A landscape with many peaks, sampled at points; each row gives a point and its height.
A climber steps from a point to the highest of its 2 nearest points, and stops where none of them is higher. Distance is the straight distance between rows; heights are no part of it.
k998 height 341: [112 114 110 123 147  84 108 209 108  80 128  67 137  82 178 120 138 144
 104  96 112 102 141 119 126 114 106 166  99 105  90 127 137  66 194]
k354 height 233: [125 116 108 145 112 157 112  44 157 160 181 156 174 153 145 118 153 159
  77 139 141 103  99 160 113 126 104  99 156 147 155 135 157 146  89]
k261 height 333: [125 144 130  89  93 155 131 165 126 142  90 132 104 153 116 155 125 139
 173 116 100 126 134 117 185 111 153  79  92 120 136 141 136 155 154]
k12 height 118: [148 134 124 132 124  78 125 184 159 183 130 141 142 109 117 163 160 141
 140 107 120  89  79 118 172 129  79 101 145 126 122 146 167  87 169]
k191 height 397: [140 131 139  80  89 198 125 109 134 131 137 150 137 154 114 139 113 193
 114 126 105 109 130 169 153  81 191 109 115 141 129 110 129 154  96]
k917 height 319: [109 114  82 191 165 100 128 130  85 175 149 136 114  96 122 135 152  97
 136 115 119 143 103 111 107 162  97 149  93 140  71 174 156 124 125]
k518 height 581: [106 107 157 149 124 169 134  85 122 124 133 178 108 137 113  72 141 186
  55 147 140 101 139 165  94 106 199 194 117 149  73 119 124 127  86]
k351 height 639: [106 142 138 150  95 133 123 101 139 150 115 163 136 118 119 105 101 196
  74 130 118  89 121 159 135  85 160  79 150 114 106 111 152 118  76]
k691 height 459: [114  73 168 124 127 148 119  81 106  73 138 140 114 141 133  82 123 125
  94 130 165 128 142 134  45 125 130 200 110 150 129 155 144 142 135]
k479 height 583: [106 142 114 117 150 177 145  63 125 122 116 124 107 147 105 109 119 125
 111 112 126 173 164 142  92 111 177 109 100 136 146 108 124 169  50]
k93 height 560: [109 113 118  86 121 170 169 119 111 180 127 155  75 127  78 180 128 145
 159  91 115 135 116 125 144  96 179  99  30 134 108 138 175 126  98]
k711 height 528: [137 130 151  84 107 152 115 219 102  59 102 102 103 135 166 129 107 125
 177 147 106 133 175 122 179 103 167 165 100 106 107 117  76 139 192]
k947 height 364: [ 97 120  98 162 154 101 135 168  83 159 119 131  83  85 120 145 135 106
 150 122 112 134 122 104 139 148 138 146  66 117  57 163 154 108 139]
k713 height 316: [140 130  68 105 124 133 101 201 134  73 152  58 151  96 206 149 127 149
 132 118 106 118 138 123 166 110 118 106 115  82 135 124 104  89 170]
k687 height 644: [ 91 128 123 176 117 115 115  54 158 102 118 136 127 118 168  64 119 123
  65 165 183 119 152 127  83 132 116  93 174  95 165 121 133 136  90]
k79 height 36: [180 163 105 171 123  95 124 166 138 171 125 125 146 151 154 132 182 107
 151 201 113 125 102 158 180 170 131 108 175 117 142 116  71 167 128]
k338 height 279: [128 161 115 183 158  47 147 108 156 149 116 141 122  69 104 107 131 114
  97 151 145 124 107 116 101 149 116 104 177 110 116 105 149  65  93]
k441 height 223: [ 95 120  98 188 128 104 117 170 128 159 109 131 139 139 161 109 185 125
 102 101 132 102 119 109 119 163  60 113 116 123 110 186 156 124 184]
k895 height 600: [154 137 145 115 177 111 151 146 103 182 156 127 137 128  69 181 133  61
 186 103  95 180 105 120 138 148 122 185 112 188 114 112 125 125 115]
k978 height 270: [116  93 131 145 135 101 107 134 111  88 151 135 115  92 142 107 137 153
  92 134 149  91 109 127  85 124 106 181 117 129  82 159 149  95 166]
k771 height 290: [189 132  84 107 133 127 100 118 131  75 204  86 192 105 171 156  98 103
 161 137 117 164 128 124 135 131  84 129 182 121 183  97  82 109 122]
k709 height 588: [120 159 177  93 124 115 146 162 100 129  86 144 147 110  87 148  61 115
 179 105  84 129 165 124 185 100 159 130 145 131 103  61 123 120 129]
k182 height 520: [111  98  98 154 165 148 164  53 154 142 133 136  67 116 125 117 155  91
 104 133 172 153 144 128  72 145 136 103  76 127 142 153 155 141  85]
k564 height 462: [156 171  89 126 134 106 117 160 139 123 126  87 152 118 157 145 121 104
 166 139 112 143 128 115 171 145 108  82 168 104 165 110  85 136 131]
k488 height 428: [108  70 168 110 129 134 144  74 153  66 113 141  69 122 133  79 133 135
  82 125 192 102 141 129  55 110 140 165 100 130 135 148 149 114 139]
k879 height 342: [174 102 127  95 161  86 124 163 142  48 171  95 128  78 159 133 111 137
 136 147 155 116 130 128 115 132 110 197 154 108 135 108  95  52 172]
k391 height 191: [177  84 172  86 143 121 132 166 107 102 193 135 138 100 118 159 102 123
 149 140 115 124 101 163 119  99 141 229 114 164  90 111 121  79 139]
k548 height 508: [109 113 148 132 114 161 102  99  81  80 129 119 129 156 149  90 103 121
 120 142 133 157 160 138  82 125 147 169 119 143 139 138 115 175 116]
k871 height 535: [129  97 129 129 130 162 154  92 134 155 166 172  91 120 104 123 152 195
  77 145 140  99  99 167 110  93 181 159  85 145  74 132 151 101  84]
k739 height 505: [145 121 143 102 166 119 133 171 102 132 138 107 112 129 108 167 132  62
 191 105 111 172 120  99 119 147 108 191  81 159 121 141 136 121 168]
k181 height 375: [139 146  80 128  92 190 112 119 121 133 131 115 141 171 145 141 149 128
 154 136 104 157 115 121 163 131 133  63  95 125 155 163 121 197 120]
k400 height 350: [144 157 148 118 128  98 139 105 174 126 124 128 150 112 112 116  98 164
  92 155 138 111 132 140 143 129 137 106 211 113 150  71 107  80  89]
k949 height 464: [114 125 144 156 148 102 114 140 111 118  98 118 132 151 134  97 157  89
 133 136 150 134 139  97 105 187  94 180 146 150 133 154 111 158 185]
k314 height 423: [ 90 141 164 137  92 126 122 132 116 119  66 143 121 154 121  90  99 147
 120 121 134 110 156 126 133 125 146 109 137 121 130 135 123 165 140]
k404 height 373: [125 137 180 139 133 161 110 139  62 121 130 144 176 146 107 106  93 114
 127 130  73 141 158 163 126 121 167 214 153 162  81  79  84 159  98]
k868 height 431: [108 131 126 168 112 145 140 119  95 165  90 135 121 193 128 104 165 105
 143 141 125 144 133 120 135 168 124 121 119 138 119 162 104 197 131]
k849 height 623: [145 125 100 137 120 156  63 111  78  75 192  95 197 133 188 132 100 110
 141 133 106 164 136 130  85 124  83 150 147 128 158 134 115 161 127]
k190 height 186: [168 130 125 114  98 160  84 139 111  54 155  89 163 144 196 126 102 133
 145 168 118 148 149 128 142 122 134 152 176 119 164 114  60 154 144]
k818 height 361: [156 121 123  63 114 168 147 160 145 138 142 121  89 156 104 193 149 123
 180 124 117 151 104 109 175 114 145 116  58 146 145 151 135 133 157]
k591 height 670: [117 131 132 108 147 126 147  91 134 128 137 134 116  86  86 135  90 156
  96 109 126 129 127 142 104  90 160 114 129 122 107  85 151  81  65]
k913 height 487: [107 132 154 154 116  87 133 170 157 110  58 139  79 120 135  84 149 140
  99 161 162  90 146 109 119 152 142 134 144  97 115 140 126 106 169]
k577 height 343: [132 133  99 141 181  66 120 107 162 104 152 100 121  88 148 115 159  97
 116 140 176 130 129 101  80 182  74 137 139 126 160 128 134  90 168]
k300 height 744: [ 77 121 142 162 108 142 161  83 147 173  52 178  88 147 101  94 119 129
 112  67 139 112 154 128 122  97 146  58  91 115 126 146 172 158  88]
k894 height 455: [105 127 150 152  99 164 106 140  51 101  96 128 124 165 138  97 108 118
 141 158 104 146 165 141 126 136 174 186 109 143  90 137  84 200 135]
k446 height 437: [142 135 131  67 109 170 132 104 139  84 131 105 125 130 116 147  73 154
 146 120 122 155 157 130 127  89 166 103 126 114 160  92 113 120  96]
k235 height 451: [144 103 100 130 158 137 156 120 131 174 173 132  86 127 116 173 173 118
 142 152 145 144  95 123 120 157 145 150  76 156 114 158 141 118 118]
k260 height 315: [130 138 136  60  87 141 122 191 151 111 101 119 125 140 133 165 126 163
 159  99 107  97 122 113 189  97 125  79 107 106 142 136 145 114 186]
k330 height 549: [118 139 178 109  93 114 116 153  92  98 112 141 177  93 114 135  34 151
 147  96  88 109 160 134 156  82 136 135 180 114 106  71 117 102 128]
k476 height 296: [144 145 121 160 162  37 131 156 153 115 122 122 119  65 132 106 133 124
 113 157 150 107 119 109 119 157 113 147 178 100 112 114 118  60 143]
k500 height 297: [131 147 132  96  81 133 103 171 162  98 110 103 166 151 158 137 112 158
 139 111 113  96 121 115 178 116 101  74 169 106 173 134 117 133 173]
k559 height 611: [ 90 139  88 142 179 103 168 123 134 142  82 114  46  83 104 131 130  73
 137 121 155 165 142  93  95 153 140  88  76  99 123 146 161 109 105]
k790 height 324: [144 129 116  70 145 118 153  99 187  86 142  97 104 112 114 151 117 132
 139 130 166 149 137 106 107 137 116  93 135 110 188 113 130  86 133]
k542 height 214: [143 105 161  89  86 157  95 143 124  62 134 120 131 137 161 116  94 184
 113 163 141 102 145 149 139  95 167 153 153 121 130 125 102 128 152]
k174 height 110: [159 120 133 176 161 103 142 114 126 192 154 155 130 142 117 121 187 112
 120 170 141 127 100 138 128 191 120 193 146 172 110 132 109 134 130]
k323 height 675: [126 139  86 143 146 117 134  54 165 106 156 116 124  88 149 105 112 144
  74 175 170 137 141 137  89 132 139  86 169  91 155  93 126  95  67]
k512 height 247: [105 143  91 227 117  83 122 139 124 196 104 164 149 130 142 107 170 114
 100 125 138 108 108 112 119 165  70  80 143 105 107 168 162 136 130]
k8 height 126: [157 138 131 148 176  88 136 123 127 156 155 122 141 109 116 128 139  98
 126 162 122 141 116 147 138 162 138 183 172 156 114  97  94 121 100]
k762 height 624: [103 148 139 131 159 135 139  91 117 135 106 133 117 118  89 106 104 129
  98 125 118 151 152 138 100 126 169 153 145 138 110  84 122 133  69]
k473 height 417: [143 146 114  85  93 175 120 123 122 118 148 120 160 118 126 159  68 168
 136 114  86 132 129 153 168  78 167  85 138 118 134  94 125 132  81]
k19 height 506: [125  96 119  67 148 165 160  96 151  97 132 113  56 137 114 149 136 102
 152 106 171 169 139 107  77 115 140 119  39 130 163 155 152 133 136]
k407 height 384: [131 126 121  95 163  95 119 234 111  85 123  71 129  95 170 144 127 105
 151  95 102 130 156 111 161 122 122 166  88 110 108 115 117  67 199]
k92 height 229: [168 105 174  79  95 152 111 122 140  83 172 126 174 138 140 139  94 179
 111 140 131 103 118 160 128  90 135 161 174 146 145 107 114 108 131]
k35 height 339: [152 131 144 103 146  83 141  88 180 105 146 110 146 104 113 131 105 146
 111 136 158 123 127 120 116 140  96 116 197 121 178  93 126  73 124]
k14 height 86: [143 159  84 205 156  53 105 150 102 174 148 130 159  67 143 124 124 109
 131 157 105 123 100 141 147 148 112 126 178 120  93 122 119 113  96]
k44 height 60: [165 135  71 137 129 116  84 130 143 126 196 108 184 117 176 155 160 138
 129 134 122 103  82 134 144 143  70 104 150 127 162 150 133 134 159]
k98 height 556: [ 92 105 104 115 156 145 166 118 145 146  97 129  50 128 116 143 155  94
 145  86 156 153 135  96 103 132 123  91  44 116 135 175 168 130 134]
k450 height 309: [133 142 129 102 150 154 116  72 123 117 186 116 190 121 109 138  83 131
 101 107 108 159 133 151  88 103 116 141 175 141 156  77 128 113  62]
k723 height 489: [ 94 107  77 175 144 145 160  65 151 170 123 152  75 105 123 132 143  99
 106  98 152 139 129 123  90 115 126  51  64 104 124 161 183 136  60]
k587 height 638: [100 116 147 160 155 150 153  86 102 144 109 162  96 140  93  73 152 126
  82 152 132 138 146 141  87 158 198 219 115 159  70 121 110 140  95]
k292 height 463: [102 126 167 171  99  95 139 124 178 133  58 169 103 139 127  78 143 139
  79 139 176  81 131 115 107 132 113  96 155 108 139 144 150 116 145]
k813 height 432: [132 132 100 113 195  82 136 179 116 124 135  91  87  84 119 157 137  69
 174 119 128 160 124  92 121 160 125 165  84 128 115 137 130  88 150]
k612 height 517: [125 159 169 124 114 119 114 142 112 146 126 146 203 122 105 131  68 148
 124 109  76 104 137 157 174  98 134 129 210 141 107  62  97 127  97]
k234 height 264: [ 98 142 116 209 135  74 130 116 140 160 109 157 124  88 117 101 143 115
  96 123 144 103 104 106 100 137  85  89 149 109  99 153 173  95 116]
k670 height 702: [ 63 150 113 165 122 111 143 103 128 151  55 148  95 100 105 107  88 105
 117  81 121 130 156 108 114 107 128  30 104  89 118 137 181 136  77]
k852 height 458: [111 121  76 146 147 155 157  69 132 206 160 156 120 119  94 152 142 128
 111  91 118 141  91 141 114 118 127  68  85 142 116 147 180 134  48]
k361 height 325: [137 162 142 107 136 148 111  74 126 113 153 102 197 158 117 120 102 117
 122 128 117 174 146 134 112 123 108 127 201 145 180  65  90 147  77]
k735 height 465: [147 117 117  63 137 177 143  95 131  77 154  92  93 129 112 157 102 119
 156 128 137 186 146 124  92 102 162 131  78 127 161 123 126 127 104]
k139 height 674: [120 148 129 147  90 114 137 152 141 159 104 172 101  87 110 133 104 187
 106 157 117  77 124 151 168  85 186  73 123  87  75 113 153  88 105]
k615 height 663: [ 76 136  96 128 143 114 150 119 144 116  75 124  65  82 126 122 102 113
 126  95 144 136 152 101 107 102 130  42  77  71 126 143 176 103 103]
k131 height 443: [ 98 114 166 119  86 130 132 109 155 114  74 151 112 149 123  95 113 162
 102  99 162  87 142 128 120 101 126  85 134 115 159 149 155 137 139]
k779 height 666: [133 116 131 137 139 156 183  93 206 193 111 193  73 140  81 122 182 164
  65 130 168 108 115 151 106 102 170  97 107 123 135 114 159 101  72]
k776 height 405: [ 97  81 174 144 118 110 133  50 167  82 126 159 113 125 134  76 127 141
  60 112 192  79 128 127  63 102  99 137 148 130 150 136 159 116 127]
k686 height 310: [124 133 136  93 137 107 143  97 202  91 110 104 120 140 131 119 142 114
 118 123 189 126 149  94 104 157  74  81 157 115 212 123 127 111 169]
k211 height 510: [ 91 110  91 154 140 145 169 122 115 204  96 153  70 148 102 149 155  94
 153  87 137 153 124 103 123 147 123  85  50 122 101 178 176 147 124]
k215 height 344: [152 140 164 106 127 173 103 114 101 102 158 116 185 167 123 116 103 124
 125 140  90 160 147 158 117 111 140 186 175 163 139  68  81 151  94]
k122 height 75: [160 108  98 159 119 109  99 129 140 155 203 147 164 112 160 148 177 164
 107 152 130  82  65 147 137 149  81 138 147 141 122 164 150 115 157]
k374 height 725: [124 121 117 170 140 120  77  84  77 105 182 112 186 128 172 105 123 101
 119 152 133 150 130 135  82 157  92 184 160 150 134 134 118 163 123]
k366 height 460: [105 123  94 108 134 148 140  83 109 138 149 122 116 106 102 160  92 124
 134  88 117 151 115 131 103  99 126  73  86 125 130 140 178 133  77]
k114 height 434: [165 178  58 134 132 123 133 164 171 143 125  89 121 133 155 161 177  94
 163 157 125 154 109 106 170 162 113  48 115  91 182 133 105 149 138]
k850 height 708: [120 119 117 108 145 123 162  49 180  97 139 127  92  87 103 117 100 158
  82 119 170 126 135 134  82  90 145  81 131  99 151  89 152  77  61]
k395 height 317: [174 127 123 136 171  59 120 178 150 104 154 109 123  85 163 120 140 120
 131 167 145 103 120 129 143 155 118 180 167 120 132 117  87  81 168]
k714 height 410: [ 96 130 163 166 101 138 106 133  59 120 108 153 154 125 123  93  87 145
 114 141  93 113 152 147 131 123 167 182 142 137  67 115 111 160 119]
k80 height 242: [118 106 158 133 132  90 132 143 110 101 117 149  87  68 106 110 114 151
 114 144 137  93 116 123 114 110 164 190 120 122  59 128 141  75 148]
k696 height 154: [144 155 162 130 124 106 111 163  96 108  93  90 158 174 137 114 132  73
 187 150  95 162 138 116 164 149 106 147 169 141 148 100  42 188 154]
k584 height 400: [119 153 156 125  94 130 121 172 119 106  61 117 108 167 146 102 132 134
 145 161 128 115 159 124 164 143 148 117 138 109 137 132  83 169 167]
k386 height 394: [111 138  54 194 122 144 139 113 140 181 111 149 112 130 149 128 160 100
 114 127 141 138 124 129 118 144 106  24  92  81 133 173 166 156  91]
k239 height 430: [138 125 155  99 145  97 106 204 111  64 120  86 146 119 156 118 105 105
 153 111 116 135 159 110 134 130 102 188 139 122 128 117  94  96 197]
k45 height 218: [ 90 104 165 144 103 102 131 154  89 135 106 175 102  93 101 117 117 166
 124 113 113  75 120 116 135 102 145 166  90 126  32 149 172  94 165]
k5 height 374: [150 119 127  98 171  83 117 140 154  66 156  86 143 104 149 130 135 108
 136 123 163 133 141 101  89 161  71 175 148 129 166 115 118  78 188]
k468 height 691: [148 135 179  82 155 108 156 135 142 164 120 130 129 139  65 167 121 101
 158 108 119 140 112 120 150 138 130 168 142 175 135  99 132 104 140]
k685 height 635: [152 123 123 112 137 181 185  97 205 190 114 159  68 177  90 141 195 145
 100 150 170 137 121 147 124 135 183 102  98 138 166 119 131 135  96]
k279 height 398: [137  97 106  74 141 137 150 157 143 139 157 119  72 113 116 196 158 129
 157 111 144 127  87 114 133 122 130 134  49 131 119 157 160 100 157]
k987 height 265: [107 134 159 116  72 164  91  85 118 114 135 134 210 175 134 115  86 157
 108  91 118 124 124 139 124  99  98  94 172 150 179 131 142 174 111]
k597 height 287: [172 132  74  93 119 137  89 166 123  68 188  74 195 103 189 167 104 121
 162 110  95 144 120 116 148 108  82 110 147 105 165 122  99 111 150]
k251 height 363: [154 160 147  98 153 147 139 123 185 158 152 148 145 132  93 131 137 175
  85 150 118 102 116 168 155 110 163 135 189 134 127  67 103  95  76]
k799 height 692: [123 108 176 100 117 150 153 129 122 165  91 153 106 181  80 145 141 133
 158  91 129 130 126 117 139 128 131 143  94 170 128 150 151 146 164]
k157 height 200: [138 124 130  93  80 164  95 143 139  38 125  86 127 142 192 115 100 165
 124 170 147 122 170 124 139 118 153 125 168  91 168 118  68 137 157]
k851 height 467: [ 96 122 117 184 134 119 156 117 127 182  66 154  80 147 113 105 156  94
 123 127 150 140 136 111 113 165 128  98 107 115 117 162 148 153 120]
k940 height 370: [150 138 112 151 111 161 140 128 107 211 143 139 158 191 109 163 171 120
 167 126  91 147  92 130 178 158 116 110 114 161 118 154 119 185 120]
k389 height 488: [138 164 129 128 109 113 117 159 112 127 111 112 174 115 142 136  71 127
 158 130  93 131 140 137 190 117 135  90 198 108 137  86  74 138 106]
k77 height 577: [100 116 138 180 153 103 158 120 104 155  84 153  82 122  94  90 147  95
 119 155 136 143 133 112 100 178 174 191 113 137  68 137 121 132 127]
k201 height 92: [169 121 129 188 134  82 126 125 159 196 155 170 148 120 130 125 194 144
  96 174 155  93  77 141 127 169  91 154 174 149 114 141 141  98 147]
k994 height 195: [107 115 121 140 131 123 107 160 101 135 128 122 148 147 142 139 149 125
 143  94 120 122 118 113 127 143  76 136 107 145 116 177 158 140 181]
k896 height 314: [115 117 112 161 168 101 124  62 143 134 160 129 127 117 141 111 167  75
 107 141 177 148 130 113  70 191  77 143 134 149 160 144 140 141 145]
k673 height 525: [124 144 142 163 153  77 140 162 119 128  73 122  87 107 122  91 142  96
 130 173 141 131 136 112 128 181 158 166 147 113 102 126  94 125 147]
k899 height 165: [148  99 147 115 128 124 126 177  77 131 171 153 134  84 131 163 102 134
 158 133  85 109 108 159 168  94 155 190  93 146  59 129 131 103 136]
k368 height 280: [121 134  97 163 175  89 121 112 104 156 155 118 144 112 124 139 145  81
 143 118 128 158 112 110 106 176  78 142 129 149 133 151 142 141 130]
k189 height 150: [130  94 147 102  74 167 115 145 107 151 145 166 160 170 117 160 133 174
 152  82 101  85  90 142 157  97 101 124  98 152 110 180 174 144 174]
k793 height 250: [105 111 160 101  80 171 120  76 132 123 113 155 157 168 111 123  93 159
 118  49 123 118 129 143 116  77 116  79 119 148 174 141 174 168 102]
k842 height 169: [161 148 140 110 108 149  99 172  96  70 129  84 151 158 168 122 117  94
 186 155  91 176 150 121 164 122 126 143 147 125 144 111  37 184 156]
k363 height 170: [116  91 133 106  95 173 111 133 120 115 135 134 144 177 140 137 151 146
 133  73 129 108 112 123 116 110  80 116  87 148 142 189 170 157 175]
k43 height 780: [144 102 193  66 127 122 146 160 145 138 108 136 104 152  84 163 137 128
 163 104 136 119 113 118 139 123 122 171 108 163 132 133 154 104 186]
k401 height 497: [135 104 132 122 128 141 142 110 133 160 148 151 104 126 105 149 145 158
 112 135 138 109  98 147 125 120 150 139 100 151 101 148 154 115 119]
k295 height 338: [134 122 108 137 114 161 144 152 113 214 120 142 126 186 112 170 175 117
 180  94 108 142  98  99 165 158  94 100  86 145 116 182 147 166 161]
k296 height 703: [102 114 119 169 131 158 180  83 155 214  90 198  87 146  81 109 160 137
  92  83 135 120 133 141 113 104 157  78  86 123 103 134 171 129  59]
k681 height 372: [104 153 120 151 105 128  94 206 107  91  77  85 127 147 191  94 141 137
 125 153 119 108 163 120 162 144 139 131 133  91 118 140  79 160 184]
k534 height 415: [ 78 128 135 183 127 113 132 152  91 149  60 128 116 173 132  84 166  86
 138 112 132 137 150  90 113 193  95 154 112 129 110 173 114 179 181]
k467 height 345: [151 151 110 111 105 135 104 227 141  80 118  69 140 137 202 125 148 137
 141 146 100 110 153 126 199 120 138 112 133  99 138 125  67 136 194]
k737 height 477: [131 128 176  76 125 136 113 209 105  54  88  96 114 145 136 121 103 101
 175 116 108 146 182 100 128 121 133 192  99 123 123 120 105 126 203]
k883 height 308: [179 153 119 102 138 145 118  91 127  94 176  83 189 150 136 142 104  85
 165 145 101 203 134 118 129 127 105 136 176 141 183  73  66 154  94]
k765 height 141: [154 161 146 139 156  79 135 133 120 132 117  99 162 137 116 120 128  69
 162 146 111 159 128 126 150 165 115 150 196 150 150  85  65 154 122]
k557 height 414: [151 118 160 113 154 106 119 118 132  92 143 111 139 142 124 121 139 101
 137 150 156 144 132 118  96 170 107 196 157 164 157 125 112 127 164]
k826 height 387: [135 125 120  76 167 100 142 187 128  89 126  91  84  77 131 162 106  98
 172 123 134 148 145 104 143 127 139 154  95 100 115 113 117  70 155]
k26 height 507: [110 114 102  72 137 153 146 127  92 121 148 120  81  94 101 186  97 116
 169  91 114 159 124 119 116  92 155 111  30 111 112 135 177 117 105]
k915 height 378: [153 153 150  60 136 191 140 138 170 154 154 158 137 147  84 153 128 186
 107 120  98 105 124 170 172  84 193 137 140 144 120  68 107 118  81]
k113 height 617: [120 119 143 107 129 173 176 126 120 225 114 169 101 173  60 170 153 133
 157  83 108 142 115 124 159 122 159 128  73 171 104 124 154 140 114]
k303 height 399: [140 141 105 153  84 186 137 117 122 177 123 144 139 198 131 122 168 150
 136 159 103 132 112 147 167 144 155  90 110 133 123 152 109 196 105]
k149 height 610: [ 75 126 136 166 108 139 104  52 136  81 109 120 141 164 175  63 113  95
  86 128 182 129 167 113  77 134  95 106 147 116 195 139 118 185 116]
k101 height 281: [137 139 145  88  63 164  88 128 133  84 125 106 197 172 145 133  88 152
 147 102 106 126 130 109 152 102  91  84 172 126 194 125 116 162 148]
k388 height 601: [ 84 126 141 174  92 111 101  87 111 139 138 163 172 113 123  96  96 173
  80 100 120  86 106 144 109  85  95  92 162 131 102 139 167 125  89]
k616 height 103: [146 143 118 170 144  69 119 161 118 198 141 148 158  99 113 152 137 119
 146 116 101 106  81 129 167 144  88 129 155 148  95 144 146 110 136]
k110 height 554: [125 122 103 148 127 171 100  87  80  92 159 108 127 129 168 112 111 130
 116 173 131 158 149 152 103 128 169 150 123 126 118 134 101 167  85]
k798 height 632: [138 146 181  90 135 116 156 169 114 162  96 146 130 139  74 158 108 101
 181 110  93 133 130 130 192 119 152 153 127 157 110  89 119 128 151]
k315 height 636: [146 134 130 104  96 142 129 173 134 139 128 145 117 104 135 151 105 173
 142 164 101  89 128 160 193  95 194 103 121 106  96 116 117 114 120]
k631 height 413: [131 171  49 156 125 134 131 131 152 169 117 113 124 132 148 152 158 100
 135 144 131 152 113 115 139 157 108  24 113  90 165 145 142 158 109]
k246 height 30: [162 165 123 144 109 116 136 126 171 138 105 122 131 167 145 113 175 124
 125 209 153 131 131 144 149 168 140  91 178 105 175 102  79 158 117]
k417 height 561: [ 87 145 154 139  92 113 104 118  98 122 105 138 179 109 109 119  53 151
 113  86 102 111 140 127 128  95 109  91 169 119 117 112 159 128 107]
k465 height 132: [151 114 144  98  93 130 127 157 163 174 133 148 152 158 110 170 158 165
 142 102 120  84  74 130 181 128  81  96 142 149 145 166 165 126 178]
k974 height 585: [154 136 118 105 123 140 117 188 110 106 139 113 112 111 162 153 111 126
 167 160 103 132 137 143 186 114 174 140 111 114 105 127  88 133 143]
k439 height 551: [ 94 116 127 137 158 148 168  54 152 124  93 143  58 120 107  92 124 115
  93 114 160 148 166 130  76 113 175 106  85 119 135 126 155 137  63]
k320 height 212: [167 101 182  86 118 144 114 129 116  95 181 127 155 129 114 139 104 143
 131 133 122 126 115 156  97 103 121 204 136 159 129 115 133 104 138]
k428 height 303: [ 97 110 113 166 147  82 103 169 119  80 136  91 131  85 180  87 165 145
  71 118 144  91 132 110  90 133  89 175 116 119  90 147 142  76 194]
k753 height 629: [124 130 112 171 152 140 107  86  65 137 170 122 163 130 134 110 125 105
 115 150 109 165 129 149  95 149 134 188 140 161  96 127 115 159  82]
k920 height 47: [163 152  73 173 128 107  92 137 137 150 166 115 166 139 187 122 188 119
 129 179 134 113 111 139 148 175  91 116 160 114 157 145 101 160 148]
k68 height 246: [143 104 147 102 100 162 111  66 149 119 177 144 177 154 130 127 132 182
  83 131 139  98  95 164 113 100 115 131 160 157 155 126 148 133 112]

For each start below, name the point where the climber stops.
k80 => k139
k12 => k5
k987 => k587
k246 => k92
k14 => k92
k450 => k374
k631 => k43
k386 => k850

Call two points neighbours if one is among the 2 nearest of the other. Go from one point of each pair to the other, from neighbour to neighbour, staying as high as possible. Name the lowest point that can't be avoided.
k139 / k374 => k852
k68 / k139 => k354
k98 / k949 => k534
k850 / k374 => k548
k43 / k139 => k330

Write out the way that a climber takes from each point below.
k79 => k920, k44, k122, k201, k174, k8, k765, k696, k842, k190, k157, k542, k92
k368 => k917, k947, k813, k739, k895, k468, k43
k616 => k12, k465, k189, k363, k994, k441, k512, k234, k338, k476, k395, k879, k5
k597 => k713, k467, k681, k584, k314, k131, k292, k913, k673, k77, k587
